Each row is a point on a landscape with many valleys, with its height.
A ball rolls from a point to the lowest of its 2 nearest points, and stops where none of them is lower. Distance is the straight distance between rows; heights are no part of it.
J_92 (h 5.43): [138  54 120 109 155 162  92 112 108 182 147 142 145  98 117  86 169 144
 141  68 136 150 175 131 149 140 164 146 150  98 102 145 115 154 126 144
 117 154  92  90 150 141 102]
J_97 (h 1.31): [127 149 117 109 103 170 126 162 145 155 104  85 112 135 129 127 122 121
 167 130 108 122  92 139 124 133 104 130 142 171 117 205 142 187 141  81
 196  71 144 152 113 214 103]
J_20 (h 5.95): [123 156 189 135 113 149 103 122 136 119 111 165 130 102 128  96 115  78
 173 167 114 145  87 100 103  63  70 122  89 144 160 149 115  86 150 156
 153  77 182 176 154 185 113]
J_924 (h 3.25): [103  87 150 120 145 122 149 144 143 107 111  95 146 114 156  80 120 135
 116 101 108 129  98  99 117 172 151 158 162 184 110 109 121 156 112 115
 153  98 136  77 102  94 181]
J_87 (h 2.79): [158  87 116 135 115 108 183 115 113 126 126 125 141  89 146 122 116 100
 110 132 126 131 136 106 146 153 158 128 183 108 143 107 105 104 150 132
 157 145 132 107 181 126 157]
J_492 (h 6.07): [173  68 134 131 185 183 114 171 149 119 216 160 115 150  83 105 155 165
 100  69 104 130 157 110 119 146 145 124 107 166  78 139 181  93 122 146
 160 136 123 104 130  88 145]
J_378 (h 4.91): [186 102  92 125 175 183 124 194 127 110 147 134 134 103 173 139 147 132
 172 111 167 128 108 143 124 176  94 155 125 192 127 122 125 102 181 111
 114 105 107 141 115  90 170]
J_399 (h 3.87): [135  80 133 132 135 128 159 100  98 139 139 106 136 144 137 115 115  96
 117 105 142 166 134 179  85 148 170 108 118 173 112 123  66 119 156  96
 136 105 122 147 104 125 149]
J_310 (h 2.69): [149  75 105 134 127 102 174 170 113 151 123 121  82 138 171 131 159 127
 128 124 138 147 146 153 110 222 126  78 141 155 130 111 126 140 110 112
 108 112 132 121 110 106 130]
J_700 (h 3.23): [ 77  50 115 139 136 169 102 159 143 113 163 115 135 171 172  92 140 155
 164  84 132 143 145 136 132 196  85 126  91 153 104 167 153 170 108  95
 111  92 113 130  90  97 150]
J_540 (h 3.98): [145 123  69 119 114 156 145  85 145 101 146 124 107 121 164 128 107 121
 154 141 115 140 143 167 166 142 108 144 152  92 101 159 152 135 138 106
 130 136 137 155 172 194 135]
J_991 (h 3.76): [ 73 144 169 134 104 146  89 148 154 139  86 188 154 124 128  85 144 105
 114 141  94 114 150  74 143 116  91 112 113 104 138 148 112 134 107 135
 129 116 154 104 145 150 124]
J_79 (h 4.25): [159 142  74 106 116 165 158  57 146 117 140 123 154 116 173  98 104 122
 124 109  88 108 172 182 188 191 146 154 181  98 115 156 136 147 153 121
 126 173 114 105 138 174 151]
J_301 (h 4.24): [ 64  78 131  74 123 131 128 135 189 153 140  89 123 158 119 135 196 140
 110  69 113 143 128 116 127 141 152 111 133  80 157 169 113 170  92 160
 127 123 135  94 109 155  99]
J_305 (h 2.58): [138 141 153 119 120 177 148 181 148 102  85 124 129 132 143  87  94  75
 126 147  98  73  86  90 104 144 130 144 151 183 151 130  80 141 131 123
 174  82 184  93 140 150 175]
J_833 (h 4.92): [144 120 131 123 151 118 102 106  84 158 185 108 117 129 131 113 126 135
 133  72 154 135 135 117 107 101 208 183 139 169 111 114 121 132 147 151
 102 140 121  89 111 107 155]
J_827 (h 3.60): [119 181 121 183 149 100 176 155  93 119  98 124 138 121 151 156 112  68
 122 175 165 130 102 117 112 156  59 151 137 108 168  91  92  82 131 116
  86 155 142 121 148  70 168]
J_603 (h 5.70): [131 143 130 147 126 144 110 116 122  54  93 134  82 147  88  85  60 130
 166 165 111 104 103 164 111  95 109 161 118 127 100 118 120 128  60 129
 126 124 143 185 134 151 148]
J_851 (h 5.87): [117 119 149  93 128 136 121  63 158 143 176 173 166 116 138 130 132 137
 148 131 107 185 134 118 143  80 158 106  80  90 126 157 154 147 147  90
 114 132 134 142 151 194  62]
J_865 (h 4.99): [142 126 153 138 122 112 133 113 113 154 146  85  98 181 100 139 187 143
 118 137 125 148 106 143  66 172 169 142 111 174 135 195 111 132 105 150
 100 143 144 139  98 136 148]
J_417 (h 4.66): [189 109 134 126 128 140 124 144 169  58 133 138 145 135  90 144 160 161
 141 132 130  99 117  79 157 129 117 125 134 128 122 161 145  75 112 179
 147 128 119 190 126 152 144]
J_347 (h 4.95): [139 188 148 128 157 116 106  74 183 123 157 222 117 147 135 104 181 150
  63 155  78 161 163 102 139 154 113  90 141 111 137 108 176 114 121 133
  95 202 120  53 134 106 141]
J_808 (h 6.13): [117 127 163 152 143 189  90 119 150  98 138 186 162 109 127  76 124  96
 173 128 103 157 134 116 148 117  45 118 104 129 102 130 119  84 154 139
 151 109 134 167 164 158 140]
J_373 (h 7.06): [123 172 125 104 108  90 113 113 156 130 112 148  92 108 125 200 118 156
 119 156 130 116 132 148 149  73 144  94 103  72 123  92 144 109 122 154
 124 129 133 160 125 178  66]
J_980 (h 3.16): [136 141 102 137 136 106 151 113 101 161 122  92 134 134 145 185 116 131
 159 190 138 153  86 126 106 105 122 110 121 105 140 119 130 196 151  62
 104 149 121 184 164 126  86]
J_523 (h 3.59): [150 119  79 119 129 134 148  91 120 138 146  83 156 117 161 165 132 124
 177 151 134 162  86 140 142 124 111 132 160 123 133 172 158 182 171  60
 142 133 108 177 156 161 117]
J_900 (h 6.27): [147 101 159 154 171 199  70 125 174  84 164 183 140 141 133  76 143 163
 170 102 107 139 144  90 169 131  43 135 103 118 127 139 155  70 141 173
 149 129  99 150 138 124 121]
J_205 (h 3.95): [121 164 117 166 173 120 175 144 107  92  46 103 187 129 151 153 110  95
 107 157 149  96 105 121 102 171  81 133 140 125 156  90  56 121 122  92
  76 139 110 152 122 109 179]
J_11 (h 4.69): [157  98  64 169 166 131 157 156  94 131 165  90 146  89 140  79 132 119
  78  74 141 115 181 169 145 171 149 158 173 162  79  95  63 134 172 119
 120  87 116 108 103 100 202]
J_12 (h 4.33): [158 149 116 120  99 170 170 125 106 140 142 166 104 148 187 120 101  82
 152 181 115 111 164 153 122 202  96 135 147 119 156 147 125 139 135 118
 116 120 125 127 144 103 128]
J_257 (h 3.32): [159 100 130 116 118 114 174 178  77 164  90 174 146 112 143 141 116 105
 126 154 152 138 146 126 111 130 116  73 109 116 151  85 104 145 134  69
 120 102 111 147 144  69  48]
J_979 (h 6.04): [158 131 162 104 115 142 116  53 174 103 164 170 175 133 100 124 202 142
 135 188 113 172 166 142 152 100 133 104 102 117 124 183 161  96 156  94
 105 111 114 160 132 227 111]
J_450 (h 4.67): [108 128 151 140 122  77 149 117 101 179 105  87 110 143  81 120 147 132
  82 143 113 167 108 138  80 136 193 107 123 138 135 142 109 170  91 116
 114 164 150 104 111 131 106]
J_377 (h 4.49): [145  84 120  72 117 131 155 121 182 106 142 129 105 144 108 131 169 129
 126 104 119 120 138 116 138 127 150 113 140  76 178 181 116 123  82 163
 130 125 152 151 139 195  95]
J_605 (h 6.65): [116 143 131 127 131  95  86  42 141 126  94  78 131 104 131 139 192 148
 158 124 135 145  91 165 107 133 190 101 149 162 129 152 102 110 129 180
 126 167 108 163  73 185 168]
J_733 (h 5.73): [124 140 121 111 150 150 115  94 135 164 159 153 166 106 131 132 103 102
 170  83 115 181 103 144 120  72 158  99 112 144  97 131 118 130 189 100
 163 137 149 140 139 199  85]
J_528 (h 6.72): [113 128  86 108 102 121 125 130 133 146 143 108  76 152 175 170  82 158
 162 123 148 113 119 154 129 144 130 141 137  93 135 117 161 147 114 147
  97 137 118 130 131 118  82]
J_160 (h 7.48): [ 94 172 137 188 106 120 137 132  86 147  97 130 106 144  78 108 115  66
  96 180 122 161 108 144  79  76  84 120 100 128 132 149  91 111 110 100
 133 137 197 139 157 150 124]
J_80 (h 7.61): [ 95 124 133 155 136 139 136 117 112 147  96  94  93 127 144 119  79  65
 134 155 143 146  65 153  42  98  95 138 126 151 162 106  78 129 141 113
 136 121 173 124 146 138 153]
J_965 (h 2.57): [115 221 188 146 137  91  93 108 131 103 118 179 118 138  71 129 160 133
  61 190 111 140 119 127 119  80 111 129 122 155 110  84 178 109 130 139
 132 161 142 105 123 104 166]
J_273 (h 6.96): [ 87 134 138 111  85  81 115 120 124 140  67 157 100  93 170 153 108 131
 155 141 155 115 136 127 135  98 108  77 115  77 181 106 138 110  96 175
 120 118 132 147 131 134  52]
J_597 (h 4.74): [121 178 168 110  81 136 106  93 147  94  84 153  90 172 113  75 119 117
 120 150 116  99 155 159 115 132 116 170 122 141 182 163  89 124  87 153
 105 133 140 126 109 111 145]
J_359 (h 3.18): [142 102 148 136 125 146 150 136 110 128 111 171 129  90 132  68 125  97
 105 107 117 112 172 139 138 169 147 115 144 149 117  93  72  83 132 155
 152  99 136  97 153  96 161]
J_721 (h 4.65): [175 119  77 138 151 111 137 131  90 127 194  80 159 130 124 146 106 108
 169  48 182 140 112 124 107  91 183 145 124 189 132 110 102  92 186 129
 122 124 125 131 122 124 159]
J_307 (h 5.40): [124 130 108 125 132 102 179  92 170 110 137  91 192 101 180 178 117  96
 121 110 129 126  81 132 108 112 149  55 156 134 155 105 148 121 174 108
 179 109 133 137 112 152 139]
J_621 (h 4.34): [149  65 145 133 130 102 135 153 121  88 136 110 128 115  98 145 167 148
 158 131 158 137 101 114 108 135 141  93 109 163 125 128 146  64 113 190
 136  94 128 189 111 118 133]
J_336 (h 1.17): [139 137 167  92 130 107  86  74 138 133 138 134 151  85 108 153 196 167
 101 150 147 153 122 102 170  44 161 196 154  99 146 110 158 123 183 160
 122 164  87 110 160 122 139]
J_565 (h 4.42): [114 153 164 110 146 102 111 138 140 167 103 144  70 143 100 126 149 134
  84 144  87 133  87 120  65 119 188  92 122 167 118 122 164 169  74 137
 137 162 167  74  96 146 106]
J_420 (h 4.22): [ 88 143 140  85 154 125  98 131 171 160 124 142 103 113 111 150 180 137
  83 115  94 122  97  87 118  80 168  94 125 123 130 127 164 147 104 172
 132 154 167  91 142 195 113]
J_26 (h 5.67): [112 159 133 161 153 118 140 168  51 199 100 147 105 116  83  97 116 101
  74 127 133 147 149 153 104 127 121 134 108 146  92  91  94 139 105  85
  98 136 139  86 134  59 110]
J_434 (h 4.64): [153 159 102 157 145 126 163 103 150 129 151 176 163 141 145 150 152  99
  78 174  83 148 171 109 148 176 135  74 138  89 114 137 115 112 143  75
 120 178 125 100 128 145 145]
J_253 (h 5.21): [ 65 201 122 118 179 128  76  70 153 107 136 137 102 136 152 130 121 139
 121 127  95 125 106 122 129 109 117 180 130 122 110 100 159 148 112 158
  73 203 139  84 131 129 183]
J_222 (h 5.25): [ 96 140 127 129 133  93 133  91 138 127 157  69 150 103 191 158  77 105
 163 101 151 108  67 113  96 105 164  92 138 147 181 105 116 115 154 149
 153 116 135 112 101 124 151]
J_258 (h 2.15): [148 207 184 136  92  99 105 123 125 140 100 163 137 126  95 150 170 129
  90 202 113 123 125 112 139  94 150 157 116 135 125 133 124 134 138 127
 134 136 133 123 129 120 139]
J_431 (h 5.71): [106 168 150 165 115 102 153 175  68 172  96 119 100 145 142 108 160 114
 101 161 177 163 135 177  95 142  71 108 123 177 128 139 108 138  92  75
 113 141 167  91 101  63  86]
J_962 (h 5.00): [158  94  61 171 184 144 148 138  75 175 191 102 141 103 123 109 116 143
 101 102 144 125 179 139 131 153 134 153 162 113  86  99 107 140 169  96
 100 124  98  91 145  64 146]
J_198 (h 6.85): [104 111 126 112  72 100 119 123 101 166 109 105  89 110 198 155 101 124
 189 150 184 121 127 144 135 128 108 134 146 109 169 115 146 129 152 162
 125  91 111 144 130 123  90]
J_537 (h 1.87): [134 125 125 117 124 112 127 168  97 131  78 138 126  67  90 148  93 138
 102 152 121 111 103  77 167  57 152 148 141 104  95  80 129 134 130 126
 162 129 143 132 179 145 102]
J_468 (h 4.73): [132 108 125  95 137 124 131 143 185  72 156 105 134 144  91 142 185 149
 141 102 109  83 113  70 140  95  97 122 130  77 172 172 123 100  74 180
 117 110 126 198  98 175 101]
J_157 (h 1.40): [106 105 113  97  99  78 132 125 106 122  57 104 160  65 146 129 104 155
 139 130 142  82 103  62 170  93 186 122 155  93 157 109 102 159 110 149
 135 132 119 125 156 143  96]
J_548 (h 5.09): [120 145 129  95  91  75 128  69 124 108 143  97 165 116 174 174 103 134
 166 104 187  91 129 101 145  95 187 142 136 120 199 129 117  91 168 189
 120 123  97 140 109 123 137]
J_785 (h 5.16): [129 115 180 100 114 117 113  72 133 145 148 118 110 137 129 112 157 146
 136 123 126 150  86 117  75 109 194 193 131 168 157 166 123 151 124 162
 113 147 133 114 123 119 149]
J_456 (h 4.80): [164 147 140 155 162 143 120  81 159 139 144 204 171 103 141 124 192 126
  83 157  82 154 165  94 159 142 135  86 125 111 121 116 123  81 173 139
 144 180 123  85 162 122 150]
J_154 (h 6.49): [167 120  89  94 157 163 110 137 183 123 185 168  78 162 139 172 148 180
 121 125 120 130 150 135 164 116  99 157 133  60 123 104 190 106 125 165
 105 183 100 115 135  87  91]
J_971 (h 7.19): [ 92 155 115 140 117 109 129 165 138 134 129 111  67 176  60 183 113 131
  83 126 130 117 159 151 139  90 114 122  99  51  96 114 115 114  90 140
 115 118 140 161 124 183  65]
J_391 (h 3.83): [101  91 106 120 110 116 177  92 160  88 138  69 124 149 149 104  41 109
 136  77 107 114 102 163  95 145 156  87 141 145 136 122 128 161 115  89
 185  98 153 113  98 141 141]
J_452 (h 3.34): [174  98 129 137 136 144 154 170  96 176 161 120 110 140 126 140 170 122
  98 131 134 162 143 176 100 176 159 116 114 178  90 135 108 133 162  99
 146  92 126 129 117 109 128]
J_516 (h 3.63): [109 190 141 176 110 118 124 168 142 105 137 147 102 164 114 181 110  89
 117 192 128  98 140 143 115 132  87  87 119 113 119 113 140  82 129 140
 147 102 156 144 115 147 157]
J_941 (h 2.54): [128 152 159 163 105  96 136 142  86 109 116 139  79 139  74 120 145 136
  95 146 165 131 144 171 124 109  93 183 119 128 129 132 151  84  74 146
 101 137 126 134 137  49 135]
J_244 (h 6.61): [142 164  82  75 109 146 129 112 150 118 174 141 107 171 156 156  92 175
 134 108 120  97 142 187 152 115 154 175 131  71 120  90 163 122 136 168
  87 173 101 130 112  94  76]
J_491 (h 4.48): [129 190 147 136  97 107 140 140 138  84  85 182 113 149  88  84 101  86
  82 136 147  74 179 127 153 156 139 125 127 102 158 135  90  65  77 162
 102 135 127 126 121  89 139]
J_663 (h 3.97): [130 186 149 137  90 123 132 100 168  84 160 175  99 168 165 134 105  96
 133 201 116 115 134 150 123 150 105 122 145 118 158 146 162 121 129 120
 127 114 138 131 129 129 167]
J_829 (h 5.72): [158 173 188 118 120 148 124 171 122 125 153 145 133 144 118 154 115 103
 183 162 129  97 118  83 113 106  90 123  93 166 150 180 124  97 165 149
 152  63 135 188  91 182 105]
J_481 (h 4.31): [122 150  83 162 175  97 189 145 144  98  87  85 131 125 175 182  84 106
 102 132 148 105  93 158  84 167 106 107 169 128 126  45  94 114 122 105
 110 142 114 127 113 128 162]
J_104 (h 5.61): [ 99  54 133 101 115 166 112  95 153 162 182 120 133 134 133  80 141 121
 122  44 145 156 178 176 153 129 154 168 175  92 117 142 142 147 149 140
 155 120 100  62 151 140 116]
J_508 (h 1.79): [104  57 121 125 110  74 130  91 135  83  94 120 167  85 138 119 115 158
 120 131 159 121 137  69 187 106 156 139 171  58 157 100 145 118 116 138
 138 145  88 131 155  96 122]
J_982 (h 3.49): [118 123 158 129 113 152 116 115 132 102  80 177 183  98  98  59 122 117
  88 114  85  91 179  98 183 142 152 125 130 113 118 123  66 124 123 132
 160 124 120 113 154 123 147]
J_665 (h 2.82): [148  52  83 129 140 118 165 162  76 137 128 139 128 113 129 137  87 120
 158 106 158 140 152 126 135 128 123  68 126  99 113  68  97 103 130 103
 124 117 112 168 162 114  75]
J_100 (h 4.63): [116 144 122 144 144 151 120 221 145  89  97  53 184 131 114 163 119 131
 122 129 115  52  59  91 119 116  86 101 117 151 129 114 139 150 120  96
 168  62 135 137  86 126 164]
J_296 (h 5.46): [ 95 195 162 152  79  98 110 115 126 144  80 133  73 141 143 122 146 122
 111 184 143 130 117 184  92 107  86 113 135 143 143 158 150 139  82 118
 131 152 171  98  91 116 106]
J_176 (h 5.23): [154  62 100 140 156 129 139 122 103 146 172  87 163 119  83 114 132 165
  94  71 126 137 157 116 159 139 179 144 147 106  91 135 133 152 131 106
 128 166  94  90 153 116 129]
J_832 (h 5.92): [190  84 104 119 120 177 135 161 175 126 179 136 121 146  82 120 109 155
 134  52  94 120 142 132 149 138 127 135 116 126  94 166 194 124 134 118
 179 113 123 110 135 134 120]
J_74 (h 1.29): [122 139  77 125 121 131 119 171 114 178  95  15  97 111 152 170 148 149
 163 117 154 104  68 134 131 152 129 144 177 170 124 146 134 167 148 127
 136 105 126 129 132 158 145]
J_272 (h 5.10): [ 71 183 127 121 172 102 110  73 152 134 137 158 100 120 121 134 144 139
  46 147  90 151 149 106 145 112 127 159 158  91 107  91 187 133 115 111
  97 194 131  65 146 133 167]
J_271 (h 5.35): [102 176 128 118 165 150  58  95 169  54 107 190 111 123 127  84 114 164
 146 150 105 114 110  99 147  89  69 152 103 101 142  85 163 128  83 152
  70 182 133 112 163 123 152]
J_197 (h 2.04): [118 125 107 122 116 176 146 130 140 111  90 101 134 129 142  92  81  89
 147 136 102 114  86 132 124 114 102 161 149 147 113 149 110 181 132  72
 182  90 159 138 156 168 151]
J_274 (h 2.01): [ 78 109 143 173 163 117 120 153  92 122 153 112 137 176 116 108 136 119
 138 132 137 176 110 149  67 151  97 111  73 155 117 115 130 154  95  84
  85 129 135 136  95  58 133]
J_208 (h 0.36): [152 137  69 103  91 144 117 184 133 173 101  62  95 105 119 148  86 159
 179  71 126 107  84 135 156 120 111 174 146 155 116 160 180 181 146 115
 158  89 123 128 131 176  93]
J_187 (h 6.26): [155 153 155 104 105 125 121  61 159 117 133 131 155 161 123 149 192 128
 117 170 108 139 160 165 144 152 165 122 125 125 134 206 116 150 134 123
 121 138 118 166  97 203 149]
J_799 (h 2.21): [132  61 128 120  97  55 157  89 100 116 116  91 150 108 143 140 126 173
 135 173 167 151 135 123 161 155 161 141 175  71 153 121 155 168 118  90
 113 145  73 139 139  85 105]
J_866 (h 0.45): [135 126 155 121 105 117 104  94 108 167 170 123 176  94 125 151 155 145
 103 131 181 125 186 145 176  80 163 212 154  68 146 112 124 115 194 153
 126 119  67  86 145  93 112]
J_284 (h 4.17): [164 157 149 135  76 113 153 153  95 127  90 177 116 156  68  97 111  96
  98 175 136 100 184 133 136 136 124 116 131  88 163 179 103 123  74 103
 112 118 117 150 141 125  89]
J_395 (h 7.34): [123 157 122 156 132 136 121 154 107 160 123 157  96 145  67 130 127 105
  90 157  89 144 144 129 123  95 126 116 102  93  80 135 115 140  96 101
 110 153 162 127 167 187 108]
J_554 (h 2.67): [154 123 118 139 114  50 155 109  82 138 102 125 127 104 117 169 132 152
 132 205 161 167 108 137 134 109 142 110 137  76 140 102 159 156 110  84
 101 172 104 161 155  86  71]
J_401 (h 5.48): [182 194 167 113 128 161 106 163 126 137 149 158 158 109 116 159 130 135
 168 117 127  91 136  73 162 108 102 175  77 157 132 157 102  69 176 174
 134 104 114 181 122 148 107]
J_145 (h 4.87): [101 131 121 134 119 140  97 211 154 112 119  65 121 132 122 159 130 181
 139 108 125  49  89  78 137 123 101 113 114 115 131 136 168 160  68 147
 140  79 123 140 109 132 119]
J_166 (h 4.30): [154 114  90 149 123 128 155 107  82 146 174  90 126 123 147 123 107  88
 132  91 173 135 172 174 129 147 169 145 155 163 119 107  73  72 195 140
 140 106 122 129 117 137 176]
J_170 (h 6.25): [170  61  95 140 216 203 110 188 113 168 175 148 105 114 115 115 158 130
 152  77 122 156 120 105 109 154 107 121 136 171  79 121 150 106 134 140
 137 157 130 112 148 115 138]
J_218 (h 4.90): [161 110 101  98 111 121 120  96 110 117 173 125 150 111 153 123  93 126
 207  49 183 117 146  99 134  96 184 138 142 136 158 121 117  74 160 182
 123 127 112 138 133 154 107]
J_877 (h 3.56): [129  56 126 113 125 108 207 151 154  98 127  85 161 134 143 103 106 111
 102  75 120 116 107 111 101 175 166  73 153 169 143 120 126 149 124  91
 181  74 149 110 112 117 140]
J_280 (h 4.36): [133 121  54 110  98 133 135 173 133 116 139 102 140 128 155 120  57 134
 159  38 137  90 145 163 163 138 133 115 106 161 114  95 151 100 163 164
 124  98 132 116  92 134 140]
J_635 (h 3.22): [ 82  95 145 129 112  75 130 123  91 131 161  74 145 130 164 158 133 152
 163 126 199 150 135 134 111 135 136  97  81 161 161 136 125 142 167 129
 108  72 101 190  79  91 134]
J_580 (h 7.74): [110 104 145 137  86 125 130 138  67 214  90 113 101 120 144  91 125  83
 146 133 161 162 123 139  72 117 109 122 115 172 180 155  62 128 145 124
 121 122 174 110 145 116 105]
J_747 (h 1.23): [ 92 106 154 118 104 136 111 115 128 140 129 129 160 124 121 140 141 145
 113 101 149 127 186 131 182 112 112 174 122  77 126 140 100 103 149 159
 123 106  94 140 137 114 113]
J_47 (h 5.02): [118 134 154 120  83 113 111  70 119 100  57 109  63 141 127  69 133 158
 130 147 125 125 126 202 105 149 134 183 154 158 122 151 115 164  62 123
 106 144 121 122  88 106 155]
J_594 (h 7.47): [166 115  98 143 165 169 115 145 111 141 118 154  80 126  71 119 151 116
  98 165  82 148 136 150 126 132 114 128 155 118  43 118 155 153  92 106
 140 177 146 129 163 170 143]
J_114 (h 7.60): [185 143 139 154 175 158 107 121  96 139 123 164  86 110  96 113 173 137
 109 184 100 132 129 153 117 140  84 171 158 140  71 107 172 136 112 121
 131 180 126 110 150  81 174]
J_262 (h 5.24): [108  95 114 105 145 129 112 158 127 155 132 151 111 154  89 132 130 161
 112  87 116 140 159 111 137 119 133 128  91  70 112 123 121 156  75 125
  91 156 106 126 136 111  51]
J_23 (h 6.39): [149 123 118 123 173 190  63 151 181 107 154 189 112 170 137 124 119 195
 146 110  93 111 146  95 161 114  80 128  97 107  94 118 196 129 110 143
 140 157  96 113 118 106  91]
J_643 (h 2.41): [130 115 122 162 127 109 165 131 122 118 158 103 140 133 113 150 132 111
 104 170 128 145  93  78 120 129 138 147 141 105 142 136 137 127 134 114
 135 146 152 136 182 118 149]
J_440 (h 1.90): [ 92 110 140 144  94 119 126 144 130 120 124 123  88 129 107 151 135 131
  98 156 140 134 134 127 144 113  86 179 143  78 120 131 152 117 111 148
 139 110 131 135 175 119 139]
J_938 (h 2.68): [111  71 137 160 143 162 108 130 105 150 146 142 116 172 127  89 157 119
 167 123 121 184 141 173  87 174  65 113 106 143  77 156 142 170  83  94
 109 130 124 141 114  89 127]
J_446 (h 4.03): [ 67 106 152  99 137 156  83 134 199 155 120 154 140 141 122 117 213 137
  90 115  85 148 134  78 132 116 125 110 121  92 131 162 163 175 108 138
 132 131 144  86 122 173  99]
J_221 (h 5.57): [109 125 108 115 137 102 156  71 139 160 139 114 176 115 148 158 118  95
 122 103 114 155 125 140 122 103 195  33 114 116 132 133  95 133 174 110
 164 145 156 117 121 213 105]
J_727 (h 2.08): [134 100 101 141 156 112 145 181 112 162  98  65  87 114 175 145 166 141
 154 144 146 118  80 109 102 194 111 103 157 161 149 108 122 154 102 135
  91 132 136 111 129 117 149]
J_533 (h 2.94): [ 88 137 181 123 111 141 131 162 136 133  97 117 104 114 159  63  91 111
 119 117 112 105 102  98 100 166 142 178 138 196 169 127  83 141 116 149
 131  86 177  60 126 106 184]
J_845 (h 2.95): [ 95 172 160 144 140 150  75 101 176  94 158 174 126 154 115 119 141 136
  90 164  89 141 130 127 148 106  99 118 121 142  66  97 179 134 160 111
 161 131 136 105 137 142 171]
J_132 (h 6.47): [118 137 128 105 131 149 124  67 142 128 111 109 142 130 123 142 170 131
 187 122 129 158 117 162 109 170 148 100 128 174 132 214 107 127 144 141
 161 126 105 193  76 212 138]
J_473 (h 5.44): [122 137 129 148 146 131 107 160  60 179  98 188 132 106  71  93 102 130
 124 121 133 135 159 114 132  88 105 120  81  93 102 105 121 140  78 101
  90 163 114 127 164  60  46]
J_165 (h 4.09): [135 129  91 100  96 134 198 112 128 110 130 103 152 142 155 137  24  81
 134  72 117 104 150 170 128 135 131 100 113 155 148 114 122 131 183 109
 174  88 129 113 102 129 133]
J_159 (h 4.02): [130  63 146 128 120  96 152 147 118  99 176  63 195 122 100 150 138 147
 125 108 154 137  90  73 113 127 178 114 109 175 153 151 140 104 151 155
 147  82 137 167 116  87 136]
J_626 (h 5.50): [110 176 146 142 136 151  70 149 143  64  93 184  95 142  89  92  87 144
 153 141 109  92 128 128 140  85  55 167  95  91 106  99 133 109  60 159
  87 138 136 157 132 129 117]
J_429 (h 5.26): [ 63 140 171 126  96 100  99  87 162 124  67 127  79 145 121 107 173 140
 104 132 117 136 128 191 110 126 115 125 150 125 121 126 151 160  76 150
 135 134 132 102  76 124 136]
J_634 (h 5.13): [170 130  83 125 175 171 106 137 150 125 131 132 185 107 177 153 128 150
 193 110 133 128  89 102 152 138 101 147 132 166 125 126 148 119 181 107
 136 161  96 115 113  96 153]
J_362 (h 4.60): [160 115  71  91 156 145 143 176 133 107 134 117 147 118 182 135 104 132
 174  55 147 111 117 151 132 168 138  97 107 211 137 125 124 127 168 123
 121  96 123 138  68 131 152]
J_978 (h 4.32): [ 94 170 141 159 147 110 137 161 144  85  44  89 195 123 131 160 138  97
  94 186 121  81  85 122 104 136 102 105 142 141 139  83  89 142 117  96
 141  92 114 151  78 124 168]
J_614 (h 3.28): [125 198 154 145 112 156 102 145 161 114 166 160 109 174 103 155 106 121
 103 128 102 110 158 154 146 113 120 129 101 127  76 115 132  93 151 159
 157 120 148 127 125 156 148]
J_538 (h 5.77): [144  88  98 107  97 137 142 110 170 141 160 107 132 131 131 117 109 132
 153  31 117 147 138 177 149 163 163 131 158 141 112 150 187 146 154 120
 168 113 110  79 115 152 133]
J_830 (h 4.44): [123 199  92 104 113 131 145  71 163 120 115 166 149 126 206 137 118 114
 116 164  71 114 167 122 171 191 145 105 152 103 128 127 124 152 143 115
 101 177 131  84 110 167 140]
J_581 (h 5.06): [ 73 102 140 111 132 112 106 184 151 106 108 131 131 144  94 135 131 171
 109 104 136  95 120  49 134 111 121 126  90  91 152 130 141 144  63 138
 107 110 114 137 111  86  89]
J_325 (h 1.67): [153 161 210  97 129 103  89  97 123 145 100 158 162  89  94 130 182 173
  84 163 104 141 111  93 148  83 182 168 131 161 115  98 146 149 168 154
 145 157 108 103 129  99 141]
J_724 (h 5.30): [167 163 106 130 162 182 100 165 116 162 145 155 175  96 155 165 127 125
 170 114 124 112 119  62 162 115  93 143  98 134 131 140 108  74 181 159
 128 160 123 133 153 123 128]
J_722 (h 3.67): [ 85  73 162 120 112  90 171  97  89  91 148  76 180 142 126 115  88 140
 145 120 160 133 120  92 106 124 162 111  93 141 179 151 101 154 129 115
 127  77 113 187 120  80 119]
J_230 (h 2.65): [ 95 137 135 142 125 101 119 157 101 115 123 102 128 160 134 146 131 158
 141 154 155 117 134 143 114 161 113 117  63 157 125 132 116 159 116  98
  88  91 115 172  68  82 139]
J_932 (h 3.14): [124 144 131 189 131  91 143 139  65 103 137 107 104 126 137 126 125 115
 137 155 182 143 125 168 109 153  82 182 115 149 145 112 104  78 112 137
  64 128 128 141 119  46 198]
J_447 (h 3.77): [185 130 160 139  90 125 165 147  77 147 116 199 110 127  92 110  87  95
 121 171 138 141 183 169 114 112 126  87  97 103 135 121 113 113 109  83
 150 102 132 152 146  94  44]
J_45 (h 2.31): [180 108  84 122 143 122 137 157  74 149 148 126 124 100 103 151  69 145
 148  98 142 114 121  91 152  80 167 138 129 108  98  88 117 112 138 131
 127 154 125 133 183 124  88]

Two balls start at each pair of points below. Name the first point that both come to, or write never.
J_429 and J_187 => never
J_23 and J_347 => never
J_492 and J_456 => never
J_378 and J_721 => J_208
J_132 and J_785 => J_721
J_271 and J_373 => never
J_603 and J_296 => J_597

For each start below, name the point where the ball stops.
J_626 => J_157
J_528 => J_208
J_170 => J_208
J_431 => J_157
J_548 => J_208
